Each row is a point on a landscape with many valleys, with its height.
A ball rolls from a point to whichever of its 3 nearest points has the largest drop for the distance, and stops where none of them is lower. Distance is the straight distance between rows; heights are no part of it.
Z506 height 2.60: [159 144 126 118  99 121 166 168 148  91 134 148 113 164  92 146 166 174
 126 124 139  76 164 176 137]
Z836 height 2.12: [ 75  51 140 107 131 144 158 111 131  68 142 157 104  42  74 116 179 124
 123  68  81  82  86 109 174]
Z870 height 1.08: [124 117 124 113 111  81 103 134 118 126  93 126 116 138 142 109 173 122
 142 142 143 100 120 132 158]
Z838 height 2.56: [130 181 101 153 138 121 161 154 132 117 156 111 108 150 118 108 139 161
 100 140 138 116 198 173 107]
Z217 height 2.30: [119  80 122 123  96 106 107 114 107 138 101 100  95  48 115 137 171  99
 143 143 106  97  78 125 108]
Z655 height 2.90: [123 160 109 118 124 108 133 116 124 148 139  84 143 130 144 132 110 133
 103 157 100 136 160 127  96]
Z410 height 2.93: [139 158 143 110  99 129 163 127 142 133 145 115 102 108 112 148 129 131
 128 108  50  88 138 108 132]
Z446 height 2.49: [ 97 157  86 119 138  89 117 142 109 109 126  92 146 163 136 104 157 144
 104 157 141 132 161 142 102]
Z543 height 1.52: [106 136 128 124  98 115 127 147 116 114 142 110  88  92  96 112 173 126
 131 114  83  80 121 118 120]
Z991 height 0.93: [ 83 135  95 134 159  94 123 117 107 122 111 108 176 179 165 114 137 135
  94 166 167 149 128 136 123]
Z776 height 2.31: [109 117 110 149 156 120 122 124 145 100 155 115 188 205 159 125 128 141
 139 156 168 147 159 148 129]
Z553 height 5.71: [188  70 162 123 155 154 111 125 101 121 126 137 169 154 177 166  55 110
 163  99 162 207  93  86 138]
Z950 height 2.64: [100 128 103 155 159  95 122 143 118 107 121 120 154 197 154 105 162 134
 128 150 196 145 151 166 134]
Z724 height 2.83: [140 121 133 101  96 106 133 144 136 114 101 174  98 128 114 134 185 148
 149 121 140  77 151 154 170]
Z115 height 2.14: [122  88 131 111  97 137 149 121 119 130 121 105  91  54  91 151 166 100
 152 110  71  90  87 118 117]
Z914 height 2.16: [166  75 153  76 107 130 147 116 142 154  85 150 117  72 104 178 141 108
 178 146  99 100 104 121 147]
Z715 height 2.44: [185  93 156  85  99 146 166 123 135 149 103 126 127  89  99 200 130 112
 185 138  83 101 109 122 129]
Z110 height 1.67: [188  73 171 105 125 134 110 133 126 142  88 150 158 155 167 153  85 119
 176 141 146 162 105 103 143]
Z500 height 3.89: [123 186 140 197 127 166 139 133 146 108 156 172  75  95  81  85 141 146
  90  58 102 117 146  88 149]
Z467 height 3.17: [126 153 117 107 139 117 140  95 125 171 127  77 165 135 167 139  81 126
 109 182 119 162 151 114  89]
Z582 height 2.47: [154 102 130 131 133  97 117 113 115 172  69 110 164 121 152 146 121  82
 155 157 159 140  54 125 121]
Z942 height 2.37: [112 177  91 134 141 108 133 149 121 118 144 101 116 147 130 109 145 150
 103 149 133 131 178 148  97]
Z734 height 2.46: [106 119 121 126 106 130 104 138  92 153 109  90 110  53 116 131 171 101
 125 163 106 124  64 115  66]
Z322 height 2.78: [115 177  94 184 155 151 106 134 117 150 154 128  76  93 126  97 123 212
  65 104 121 182 165 137 151]
Z908 height 2.54: [109 120 104 157 168 112 132 141 128  84 130 113 161 198 147 121 152 133
 131 153 203 155 157 180 121]
Z359 height 0.85: [119 129 127 136 141  94  95 132 114 121 104 142 157 177 171 100 141 118
 143 145 175 131 124 141 165]
Z663 height 1.81: [ 93 110 131 119 104 138 115 143 106 123 141 113  76  52  91 116 156 105
 128 122  72 106  77 109  79]
Z257 height 2.41: [166 115 142 100 104 132 150 122 129 153 102 102 149 131 145 173 127 117
 168 156 100 122 124 122 112]
Z709 height 2.38: [127 133 118 136 106 134 177 184 126  73 125 145  79 118  62 122 204 140
 121 111 148  75 136 174 145]
Z710 height 3.03: [ 77 102  96 129 180 130 114  90 131 112 161  94 204 193 161 143  96 138
 130 158 167 175 106 119 130]
Z254 height 2.42: [ 67 120 151 143 133 173 152 141 132  60 174 174  94  94  60  96 164 118
 102  66  78  84 114 106 120]
Z177 height 2.53: [ 88 177  79 142 172 108 130 141 118 108 140  98 142 151 126 103 142 139
  86 170 164 151 178 165  87]
Z477 height 2.08: [138 114 123 114 111  98 108 109 121 146  83  92 151 138 151 140 143 106
 143 166 128 126  97 111 114]
Z716 height 1.50: [174  93 167 102 119 109 105 120 144 172  69 164 145 130 157 132 101  73
 159 120 153 136  95 116 150]
Z638 height 1.44: [170 103 144  78  96 112 113 132 143 121 109 156 142 154 145 140 144 148
 164 144 135 101 141 130 154]
Z423 height 2.17: [122 101 124 133 166 148 128  76 123 135 130  78 210 173 152 172  56 119
 151 159 163 201  89  99  98]
Z350 height 1.86: [143 169 107 201 131 153 128 115 124 152 142 123  83  90 134 118 111 196
  90  84  86 154 158 105 170]
Z34 height 1.73: [115 115 120 124 160 119 127  92 118 141 116  74 191 167 154 160  94 110
 124 165 152 165  87 114 106]
Z809 height 2.89: [117 178 128 147 109 141 155 145 134 101 160 139  88 104  93 115 150 139
 108  87  79  86 151 137 135]
Z23 height 1.92: [ 98 199 106 149 135 134 107 166 111 134 141 128  74 107 112  83 138 169
  63 125 134 145 170 146 106]
Z935 height 1.43: [104 195 116 150 119 142 104 147 123 136 157 126  76  95 107  91 135 167
  71 103  95 134 149 123 116]
Z57 height 1.48: [120 122 110 117 134  99 125 121 127 122 136  95 173 183 150 132 135 135
 137 161 144 134 131 136 126]
Z258 height 2.59: [118 160 118 148 108 134 159 179 126  87 150 132  81 126  77 118 188 151
 106  97 120  85 158 154 108]
Z672 height 1.85: [103 122 126 120 101 145 132 129 108 131 138 108  85  55  99 123 158 104
 117 107  59 107  88 106  81]
Z327 height 1.76: [131 141 114 117 134 112 135 113 138 128 153  90 156 177 151 138 110 142
 126 165 121 129 175 140 108]
Z85 height 2.19: [105  93 136 144 170 132  91 104 132 124 145 125 174 187 177 123  73 138
 144 112 195 162  88 122 177]
Z379 height 1.99: [154 112 127 119 154 125 141 105 116 157 101  75 193 147 145 169  87  97
 144 173 145 162  99 125  82]
Z671 height 2.07: [131  81 140 140 171 157  86 103 119 122 163 118 176 160 171 132  53 122
 147  96 171 186  82 101 162]
Z188 height 1.45: [146  98 148 122 139 105  93 128 137 130 115 176 162 182 177 109 115 124
 150 123 183 136 130 136 176]
Z880 height 1.46: [130 181 115 171 121 146 119 121 111 154 138 116  80  79 130 108 100 173
  79  90  89 148 137  99 149]
Z960 height 2.29: [120 166 142 136 104 137 175 129 150  94 166 159 109 124  80 139 151 145
 103  68  70  76 135 122 150]
Z354 height 2.48: [ 99 142 127 135 109 135 144 186 115  84 140 144  78 111  68 105 216 135
 130 106 124  84 138 159 131]
Z659 height 1.98: [187  92 149  74 101 125 119 134 133 110 119 153 163 165 145 158 117 151
 165 155 120 121 146 117 145]
Z130 height 2.05: [ 96 156 105 123 108 114 109 151 105 107 122 108  98 123 124 103 187 138
 120 142 118 104 129 137 105]
Z614 height 2.23: [ 79 173 140 155 122 185  89 132 124 152 153 144  70  78  87  80 126 147
  88  94  87 122 106  97 112]
Z968 height 1.01: [145  77 138 138 146 117 107 110 128 153  87 103 181 161 163 157  87 110
 161 148 159 163  82 121 142]
Z566 height 3.22: [ 77 109 144 134 138 162 168 152 137  40 163 187  93  92  45 119 212 130
 104  70 104  80 118 132 139]
Z334 height 2.80: [146 154 100 132 145 116 152 149 149  96 166 125 135 177 128 127 132 153
 124 150 160 129 206 168 106]
Z686 height 1.57: [138 100 154 101 118  91 101 118 142 151  87 180 131 136 164 108 125  92
 142 124 161 109 128 125 161]
Z443 height 1.87: [146 168 135 150 110 151 139 117 106 184 123 103  80  51 117 136  97 116
  92 114  64 135 117 110 104]
Z684 height 1.60: [106 139 134 128  97 147 150 132 131 114 145 120  88  75  87 125 142 115
 116  97  56  88 114 112 124]
Z854 height 0.98: [140 114 130 123 114  89 100 130 127 129 100 137 137 159 161 120 163 125
 151 142 146 120 134 130 152]
Z465 height 1.23: [141 103 141 123 132 112 111 110 118 147  99 109 172 169 171 144 109 119
 160 151 146 146 102 112 144]
Z236 height 1.11: [159 101 143 104 102  95 110 139 131 124  90 146 131 158 151 121 140 133
 158 148 144 110 138 123 152]
Z513 height 2.85: [ 63 123  82 149 187 127 123 113 136  93 171 120 201 199 140 130 118 131
 125 158 186 173 135 142 122]
Z80 height 2.32: [144  85 139 105 106 145 172 114 116 134 115 123 105  48  79 168 166  96
 162 111  73  89  85 131 123]
Z588 height 2.36: [156  83 167  79 103 101 103 118 163 159  82 196 130 108 145 119 106  76
 150 120 150 118 117 121 146]
Z77 height 2.97: [ 68 125  90 135 185 117 123  88 145 114 172  92 210 181 157 137  94 125
 123 167 166 168 132 133 112]
Z539 height 1.30: [121 180 121 146 119 135 128 124 119 153 154 110  83  91 126 106 118 148
  85 112  80 132 154 120 125]
Z664 height 2.15: [210  66 181 102 130 154 114 131 114 148  68 166 157 130 152 151  81  89
 157 111 164 172 106  97 134]
Z890 height 1.47: [148  94 135 126 143 126 113 139 138  95 153 161 176 201 157 119 118 151
 164 137 185 148 150 148 160]
Z90 height 1.84: [138  47 130  94 112 116 142  99 144 148  94 165  97  26 101 145 155  88
 166 117 105  87 113 133 153]
Z452 height 3.11: [164 107 127 131 128 118 146 168 141  91 108 170 126 180 128 130 167 153
 141 142 207 112 161 181 153]
Z274 height 3.26: [158 178 120 142 122 165 155 112  99 194 101  89 115  44  99 165 121  86
 108 139  91 134 109 148  61]
Z278 height 0.84: [143  97 162 116 123 100  93 114 139 176  90 161 146 150 163 111  75  76
 145  97 168 148  84 131 156]
Z83 height 3.12: [ 87  99 112 139 169 132 104  96 136 100 184 115 198 199 165 144  92 127
 142 155 164 184 123 121 137]
Z732 height 2.57: [108 180  84 125 143 111 126 120 123 147 146 109 137 132 154 113 106 149
  90 150 133 146 170 137  95]
Z594 height 1.70: [ 86 109 142 126 104 147 125 127 118 103 143 120  84  68  96 107 166 109
 129 106  64  85  95 108  98]
Z418 height 1.93: [ 99 141 110 114 107  94 107 140  98 117 109  93 114 127 133 112 174 131
 110 148 120 111 111 116 105]
Z298 height 3.02: [123 101 132 107 102 109 125 127 149 105 111 176  95  87 109 127 183 126
 149 116 124  74 134 135 171]
Z203 height 1.51: [122  76 139 148 174 156 108 105 112 138 130 106 192 154 153 158  44 112
 149 108 177 194  62 107 149]
Z156 height 1.42: [116 171 129 139 100 127 130 134 116 138 151 113  78  91 107 116 142 125
 104 113  78 100 139 112 109]
Z220 height 1.96: [199  76 170  98 123 140 130 126 124 155  73 145 149 129 138 171 111 115
 182 148 139 132 113 112 128]
Z951 height 2.45: [146 118 159  98 126 104  95 153 154 136  98 214 146 174 147 108 106 120
 135 111 171 116 145 144 175]
Z975 height 2.43: [125 108 117 131 120  94 107 111 108 154  71  95 138  89 147 121 159  85
 130 165 152 130  55 118 113]
Z252 height 2.34: [107 162 126 140 103 154 115 116 116 161 135 110  76  61 104 104 111 116
  89 116  79 134 101  95  88]
Z468 height 3.53: [130 160 123 120 110 121 134 127 109 165 113  71 107  73 118 134 121 115
  97 155  80 123  99 115  71]
Z875 height 2.73: [144 109 116 142 140 107 127 147 139  91 138 130 152 195 144 132 152 151
 146 154 183 124 165 175 136]
Z216 height 2.82: [ 94 183 135 189 139 189  95 154 129 140 140 166  55 106  83  63 137 172
  71  94 123 151 144 117 137]
Z400 height 2.61: [134 127 121 116 106 112 149 170 140  91 103 180  95 122 100 131 200 146
 141 123 156  75 144 166 166]
Z717 height 2.92: [ 49 107  86 141 190 139 130  84 159  96 177 128 206 199 136 143 104 131
 125 169 176 180 133 137 122]
Z899 height 2.10: [124 143 133 106  93 127 172 149 141  91 149 156 108 115  84 145 187 144
 129 104  80  67 137 137 148]
Z969 height 1.31: [155  91 154 100 102 101 102 118 150 147  83 170 133 141 151 132 124 117
 164 140 147 116 117 124 164]
Z172 height 1.72: [155 168 124 144  99 153 161 105 126 179 126  86  86  85 125 143  78 132
 108 118  72 123 144 112 122]
Z16 height 2.76: [175 107 150  99 123 169 178 129 121 165 103 121 117  79  64 204 131  96
 181 114  82 111 105 140 110]
Z973 height 2.65: [ 94 139  91 173 168 117 152 156 117  84 111 107 152 195 131 100 163 125
 118 165 213 168 151 184 119]
Z280 height 1.64: [116 140 108 120 129  96 115 122 117 131 126  89 145 149 148 125 147 131
 128 166 128 121 129 124 116]
Z777 height 2.39: [115 113 115 132 110 122 160 159 131  76 134 171  83  90  75 128 209 144
 133  97 128  58 122 159 169]
Z668 height 2.62: [111 112 105 157 184 131 129 120 151  78 176 134 188 206 129 132 129 133
 136 161 203 157 165 160 123]
Z107 height 3.19: [136 172 147 141 104 151 182 112 158 124 161 160 102  97 105 133 120 140
 101  66  58  86 150 103 157]
Z556 height 3.18: [134 102 127  95 104  96 108 140 145 123  90 203 116 122 127 113 172 127
 138 123 161  84 144 158 179]
Z183 height 3.01: [145 130 113 122 102 114 126 114 102 170  93  85 135  82 121 158 156  83
 150 162 100 128  77 126  77]
Z948 height 2.50: [105 108 124 117 106 115 139 156 121  86 144 155  87  82  85 124 207 138
 139  95  95  62 119 138 159]
Z386 height 3.23: [168 136 156  88  88 152 173 118 147 152 130 120 120 118 103 186 112 140
 154 116  67  86 134 112 129]
Z302 height 2.18: [200 109 168  64  99 154 146 132 126 142 104 130 135 123 121 187 117 138
 177 162 106 124 130 113 122]
Z949 height 2.22: [121  86 132  98 101 129 147 121 123 114 121 126  91  60  94 133 177 119
 167 122  78  82 105 123 133]
Z430 height 2.81: [160 102 141  90  99 113 133 122 121 142  97 128 115 119 122 161 154 116
 167 152 102 107 114 123 135]
Z238 height 2.66: [134 162 127 133 111 129 181 165 139  95 149 135  83 145  94 140 183 156
 117 109 116  85 155 165 124]
Z766 height 0.40: [135 111 150 123 128 100  95 104 149 174  84 159 144 149 170 100  82  63
 131 104 162 129  91 127 144]
Z84 height 3.31: [ 77 153 175 168 141 205 154 156 141  68 162 204  86 106  40  69 155 115
 105  66 113 100 123 113 112]
Z150 height 2.01: [ 76 107 132 127 112 157 153 130 128  71 169 158  93  77  65 114 177 120
 121  71  66  86 104 109 124]
Z685 height 1.49: [131 172 121 146 103 146 148 119 125 157 142 100  86  82 119 127 103 134
  93 113  62 115 145 109 117]
Z515 height 3.10: [ 75 127  99 125 174 133 123  64 161 120 189 108 200 167 154 139  74 132
 125 173 149 176 142 104  93]
Z514 height 2.72: [ 96 173  85 140 171 106 133 126 128 110 151 111 153 162 142 114 134 147
  95 163 150 153 186 160  84]
Z457 height 1.58: [113 194 120 168 121 153 117 148 120 129 157 138  69  96 105  86 126 159
  76  92  96 122 166 117 137]
Z224 height 2.13: [121 181 117 193 143 173 109 149 124 139 150 146  63 100 115  92 125 184
  63  88 118 149 159 125 148]
Z742 height 3.09: [ 76 155 142 133 107 179 100 129 119 138 151 117  74  69  79  88 120 118
  99 111  72 118  92 100  76]
Z198 height 0.96: [140  79 138 139 155 135 103 104 123 138 119 109 186 175 169 145  66 110
 152 130 165 177  66 105 146]
Z341 height 2.94: [117 175  86 152 157 120 128 109 147 142 173 118 128 115 156 113  97 178
  99 152 133 158 210 158 112]
Z317 height 1.77: [ 72 155 133 131 108 148 119 156 113 100 150 138  76  90  79  90 170 129
 116 104  81  95 127 119  94]
Z380 height 2.91: [126 177  86 156 137 129 127 104 130 160 157 103  96  96 149 115  98 178
  82 134 108 147 188 145 136]
Z392 height 2.68: [139 150 113 116 134 107 136 103 130 157 113  76 160 130 153 144 113 119
 120 169 118 132 119 118  87]
Z70 height 2.04: [ 88 160 143 148 113 162 127 135 124 113 161 150  69  87  84  84 137 130
  87  80  67 102 133 100 116]
Z562 height 2.63: [116 146  97 144 157 107 135 132 138  98 154 100 161 181 144 123 141 145
 129 164 157 140 185 162 107]
Z295 height 1.26: [141 101 168 114 137 114  84 129 137 155 122 171 156 182 168 108  62  97
 133  91 171 152 112 125 173]
Z50 height 1.35: [123  91 129 118 133 105 107 111 133 127 120 119 175 189 176 133 106 120
 154 147 162 152 111 125 138]
Z580 height 2.26: [ 78 101 112 156 172 115  87 107 130 133 125 106 176 179 169 112  92 131
 130 116 202 156  83 126 184]
Z906 height 3.25: [138 185 134 198 123 159 148 123 146 128 148 167  89 107 117  97 128 162
  82  67  86 126 150 106 168]
Z13 height 2.71: [ 97 148 136 152 127 169 173 187 121  70 149 155  66 106  53 106 199 125
 107  80 124  93 136 153 119]
Z389 height 3.33: [149 121 156  92  99 159 184 116 157 139 133 127 110  89  79 182 134 115
 151 107  51  89 114 113 138]
Z387 height 3.00: [153 129 126 150 125 111 164 175 120  92  97 127 103 165 121 122 188 135
 132 151 197 119 160 189 138]
Z771 height 3.04: [ 91  90 123 138 171 152 108  96 143 104 161  98 202 166 162 148  68 130
 146 144 165 191  85 100 139]
Z648 height 1.95: [124 114 171 105 126 109  95 137 149 157 118 197 145 181 164  96  68  86
 120  82 172 137 119 134 163]
Z869 height 2.87: [182 138 139 116 119 147 147 124 110 179  94  85 149 114 120 182 118  97
 171 163 118 131 115 139  73]
Z673 height 1.32: [117 121 135 129 127  90  99 120 148 147  98 167 145 177 165  84 128  94
 138 114 185 115 121 137 161]
Z815 height 1.13: [131 141 114 123 121  97 129 148 121 111 119 126 130 164 133 126 166 144
 137 153 141 101 155 152 133]
Z545 height 1.82: [166 116 135  88 111 130 119 149 139  97 133 157 142 185 134 149 137 171
 160 147 145 110 156 136 153]
Z112 height 2.52: [160 155 116 108 106 128 158 163 149 105 151 142 119 164 106 144 154 171
 142 130 122  90 176 164 131]
Z795 height 3.20: [128 180  95 138 132 124 134  99 116 180 127  86 113  79 148 135  77 145
  74 146  94 166 142 108 111]
Z986 height 0.70: [ 92 123 110 143 157  87  96 122 115 130  94 114 165 184 164  99 144 114
 119 147 175 135 108 134 159]
Z767 height 0.50: [ 95 108 120 133 145  92  99 110 116 142  80 110 156 155 165 108 125  95
 111 143 176 138  66 115 147]
Z624 height 2.35: [126 105 126 120 149 133 119 104 132 113 163  98 184 190 168 147  92 141
 150 172 139 159 151 113 113]
Z909 height 3.34: [160 179 124 148 106 147 183 134 149 132 172 145 112 123 116 142 106 177
 109  93  87  91 179 130 149]
Z244 height 2.40: [136 142 116 120 129  98 121 109 104 164  86  67 161 114 143 146 135 102
 130 177 126 142  89 121  89]
Z953 height 1.39: [164  86 144 104 128 131 107 121 123 142 112 124 171 171 166 143  99 133
 163 155 141 144 111 122 132]
Z44 height 6.14: [182  82 184 116 141 135 113 134 104 138 113 165 155 145 159 128  42  94
 134  77 144 201 105  90 142]
Z534 height 2.77: [114  88 128 132 171 155 111  88 124 109 166 100 207 185 157 155  64 127
 155 154 155 194 104  86 126]
Z342 height 1.25: [128 104 128 107 105  79  97 128 120 139  88 148 102 109 150 101 173 104
 145 135 146  88 111 131 156]
Z168 height 2.00: [122 111 118 128 172 144 108 118 143  85 185 121 187 198 157 133  96 145
 152 172 157 160 166 126 113]
Z835 height 3.28: [138 112 136  93  90 147 180 111 149 128 120 122 109  75  89 178 148 113
 151 105  54  74  98 120 140]
Z718 height 2.79: [113 187  94 148 150 117 119 124 119 152 156 111 106  98 137 101 110 171
  77 140 121 151 179 145 107]
Z269 height 4.20: [154  67 158 126 172 158  96 114 114  96 167 142 183 159 173 142  68 132
 150 102 163 196 116  83 167]
Z376 height 3.66: [140 191 140 168 116 149 177 138 154 108 156 177  92 121  94 118 140 145
  85  65 108  92 169 119 156]
Z549 height 3.27: [ 74 172 155 179 136 204 110 149 137 119 161 174  59 101  56  62 140 135
  95  72 120 117 128 106 124]
Z417 height 1.90: [ 74 194 115 136 125 154  98 162 104 128 151 129  76  87  90  78 135 150
  76 108 106 126 130 133 103]
Z812 height 0.69: [132  96 131 138 159 104  98 100 124 163  92  99 173 156 170 126  89 102
 138 126 179 171  67 123 157]
Z730 height 2.67: [ 99 185  91 151 162 123 130 175 111 111 130 100 103 137 124  96 152 151
  78 163 160 166 182 173  77]
Z502 height 2.25: [ 83  95 112 147 172 121 111  89 135 125 126 104 190 183 155 133  66 119
 132 125 178 161  71 117 164]
Z100 height 2.86: [ 90 165  76 141 170  96 144 117 142 121 166 110 168 142 154 109 107 147
  91 171 149 157 191 151  93]
Z395 height 2.51: [133 167  90 193 147 143 121 123 119 143 154 116  86  97 133 106 121 207
  86 118 117 170 167 134 162]
Z623 height 1.53: [128  96 172 116 149 125  88 131 136 149 115 145 158 164 169 119  35  86
 136  70 163 169  80 107 154]
Z245 height 2.21: [ 86 180  96 131 133 107 101 170  99 115 132  94 100 132 116  88 166 150
  90 142 141 127 152 145  83]
Z857 height 2.98: [155 112 132 125 117 103 131 165 141 104 103 162 124 175 135 120 173 144
 145 136 184 112 162 170 156]
Z309 height 1.80: [111 198 108 176 146 153 131 163 114 125 151 136  64 111 103  88 134 175
  74  96 121 143 176 151 120]
Z208 height 2.24: [124 100 130 118  89 120 128 122 111 131 111 113  89  70 111 128 175 106
 146 125  87  90  90 118 119]
Z859 height 1.56: [126 166 121 129 106 111 127 140 130 140 153  98 109 125 119 118 141 142
 113 129  79  94 156 132 116]
Z76 height 1.12: [172  91 139 121 145 123 118 170 153 100 129 211 153 201 154 112 111 143
 127 110 212 140 164 157 171]
Z725 height 3.13: [196  70 171  89 126 133  99 131 112 117 104 161 159 147 168 158  76 124
 160 129 147 171 121  92 140]
Z726 height 2.20: [168 141 131  93 111 133 152 133 152 120 148 126 133 168 132 151 123 170
 157 140 100 104 168 136 123]
Z656 height 2.99: [ 99 163  96 115 162 118 136  81 153 141 160 108 175 141 169 137  78 150
 102 179 147 162 176 127  96]
Z444 height 2.95: [165 135 141 113 103 150 174 121 128 164 119 103 110  78  89 188 119  89
 154 131  65  94 107 125 108]
Z26 height 2.33: [149 118 123 119 110 109 141 122 123 158  94  97 138 113 143 161 139 101
 158 158 111 123 103 120 108]
Z347 height 1.33: [168  83 165 116 127 115 100 121 126 158  85 153 158 148 164 137  79  85
 163 118 162 162  96 119 144]
Z24 height 2.69: [113 142 110 161 151  95 133 160 102 103  98 116 126 182 141  99 179 119
 115 153 197 150 144 183 131]
Z72 height 3.14: [117  74 133  80 118 122 137 122 142 100 122 184  89  58  90 121 194 130
 138 102 107  64 124 139 186]
Z820 height 1.62: [114 192 121 138 115 142 117 124 117 171 136  95  84  59 120 112 102 143
  77 121  83 140 130 101 101]
Z166 height 1.63: [173  99 155  91 117 134 123 116 117 143 117 108 170 164 155 162 107 131
 169 167 131 154 123 108 111]
Z71 height 2.70: [157 150 127  97 100 128 155 120 148 144 132 105 135 126 134 155 104 137
 140 137  76 112 151 126 106]
Z746 height 1.71: [166  88 168 107 150 133  90 132 127 116 135 180 168 158 180 111  66 123
 142 101 160 174 126  98 167]
Z161 height 0.91: [103 104 143 147 144 107  88 110 133 162  98 138 155 166 176 104  82  97
 123 102 180 152  76 124 180]
Z293 height 4.00: [ 97  66 116 134 193 188 117  84 120 101 182  90 182 130 132 174  50 117
 166 123 177 213  65  84 140]
Z473 height 2.96: [ 83 147  82 146 182 118 147  98 159 114 190 134 181 157 148 123 101 139
 102 172 172 182 195 145  89]
Z427 height 5.85: [167  75 167 130 154 145  99 124 100 112 134 154 164 147 175 139  44 111
 140  70 154 201 104  97 161]
Z722 height 3.21: [129 191 137 159 110 141 161 136 137 129 161 137  86 108 111 118 123 149
 102  75  73  99 150 122 142]
Z496 height 1.79: [115 135 137 121  99 142 170 127 143  98 154 158 100  88  76 141 164 123
 127  82  58  73 120 110 146]
Z420 height 0.81: [ 96 116 108 135 151  92  96 109 121 117 116 107 178 184 167 119 129 125
 124 142 188 154 103 128 150]
Z793 height 2.75: [108 155  97 154 137 108 139 174 112  87 116 106 108 154 112 107 189 135
 113 157 172 131 156 177 104]
Z229 height 1.37: [147  83 163 122 147 126  94 127 128 127 134 151 165 185 177 116  70 121
 144 104 173 161 122 105 169]
Z126 height 1.36: [131 100 130 143 167 135 115  99 113 153 101  82 204 158 147 161  82 105
 140 154 171 194  55 119 131]
Z484 height 3.30: [139 171 118 130 129 127 140 121 113 179 113  75 122  73 122 145 112 103
  90 149  99 146 101 131  68]
Z498 height 2.84: [150 124 130 100  92 109 128 127 128 135 115 100 127 146 140 145 142 136
 147 155 106 106 139 129 131]
Z338 height 3.15: [154 163 122 124 126 130 149 106 121 183 118  79 142  99 146 153  79 126
 118 160 106 151 150 132  89]
Z745 height 2.28: [145 100 140 117 110  94 101 115 134 169  74 121 131 102 150 132 147  81
 167 151 139 114  80 129 133]
Z173 height 1.78: [181  91 144 102 147 127  99 141 130  84 142 170 162 195 165 130 109 169
 153 141 169 159 149 122 162]
Z476 height 2.27: [119 139 129 129 105 134 179 161 145  80 147 166  98 112  68 139 202 151
 127  97 111  65 134 160 148]
Z442 height 3.06: [137 117 123 143 128  91 118 151 127 107 101 170 126 171 137 107 173 128
 139 137 194 104 146 171 163]
Z310 height 3.29: [154 105 180  78 119 105 103 138 151 147 100 212 145 149 144 117  65  66
 123  77 144 145 123 103 136]
Z693 height 2.88: [180 133 119 116 133 140 158 155 166  91 177 143 147 188 125 145 121 172
 147 161 143 121 192 162 116]
Z958 height 3.16: [139 180  93 178 140 136 144 121 135 153 165 119  98 115 134 107 104 184
  91 120 113 145 203 145 136]
Z101 height 1.83: [114 137 103 126 114  96 106 129 108 146 100  82 119 118 140 114 159 121
 114 157 122 120 101 118 107]
Z946 height 1.34: [140  99 143 133 127  96 107 114 131 146  85 128 155 172 172 131 124 108
 149 140 160 133 101 130 156]
Z74 height 3.07: [137 165 114 127 129 125 147  94 142 176 141  80 137 109 160 144  68 139
 110 161 106 145 171 125  99]
Z127 height 2.03: [131 137 127 106  91 126 150 118 132 142 129 104  89  77  99 151 142 118
 135 123  62  92 113 116 105]
Z645 height 1.88: [163  69 151  96 109 123 138 114 141 159  70 151 115  76 115 162 153  87
 191 135 120 103 110 128 142]
Z918 height 3.08: [167 154 144 127 107 170 179 114 123 172 124 103 110  68 104 176 106 101
 134 111  74 112 117 129  92]
Z214 height 3.32: [105 170 155 186 139 193 137 147 142 100 155 191  73 104  70  77 147 130
  84  66 113 115 137 110 129]
Z331 height 3.05: [ 99 179  97 121 117 112 115 139 113 147 138  97 108  99 138 106 129 147
  77 144 102 128 148 120  88]
Z760 height 1.66: [161 105 123 125 158 134 128 143 150  81 183 137 177 216 137 142 125 157
 154 161 167 148 176 149 128]
Z93 height 2.11: [103 159 111 136 107 107 126 169 110 105 129 119  95 124 109 106 180 138
 122 133 126  93 152 148 108]
Z626 height 1.61: [ 99 182 133 149 107 160 103 127 117 148 151 126  70  75 103  84 116 162
  67 106  82 129 121  98 108]
Z210 height 2.74: [171 122 136 116 111 130 144 119 104 172  78  92 144 102 123 178 138  83
 171 158 116 130  98 131  90]
Z460 height 1.59: [136  74 140  99  99 108 119 113 139 149  86 157 105  71 128 121 162  91
 155 133 130  96 112 126 164]
Z488 height 1.97: [115 138  93 117 134  96 117 108 107 142 112  84 156 155 158 132 118 125
 114 169 127 138 128 111  94]
Z848 height 2.09: [ 88 186 121 165 137 158 125 193 106 106 137 127  58 122  78  79 156 153
  86 114 137 140 152 161  88]
Z287 height 2.06: [217  86 173 109 128 162 126 135 107 156  70 136 163 132 120 189 106 101
 189 147 152 155 113 118 108]
Z299 height 1.94: [116 183 127 197 126 164 110 134 120 133 151 144  73  99 113  86 122 173
  82  83  90 147 145  99 160]
Z756 height 1.91: [159 107 140  96 135 135 129 128 147  97 157 126 165 189 153 154 100 153
 164 164 133 132 170 123 114]
Z764 height 3.24: [135  76 157  67 112 113 122 103 177 153  79 213 115  60 110 120 116  57
 142 125 131  97 127 128 145]
Z397 height 1.89: [ 97  62 130 127 105 140 134 117 107 115 127 108  89  27  83 121 162  97
 146 112  76 104  69 120  94]
Z311 height 2.58: [141 103 134  90  90 117 148 129 138 132 125 138 100 104 102 153 166 139
 159 135  77  83 120 126 150]
Z102 height 2.02: [125  98 130 134 104 136 153 124 103 134 125 101  99  34  90 149 157  83
 149 113  79 102  88 116  80]
Z118 height 2.55: [151 120 144 124 101 154 169 115 115 143 116 106  96  49  79 161 146  77
 155 108  67  91  84 118  90]

Call two points neighbours if one is among the 3 nearest of the other. Go from one point of each pair to the other, from neighbour to neighbour, staying as low as possible. Name the highest point that can't be avoided.
Z942 / Z935: Z258
Z465 / Z295: Z188
Z767 / Z766: Z161

Two balls start at each pair of points below. Name the first point that both come to, or write never.
Z726 / Z302: never
Z588 / Z870: Z854
Z946 / Z686: Z854
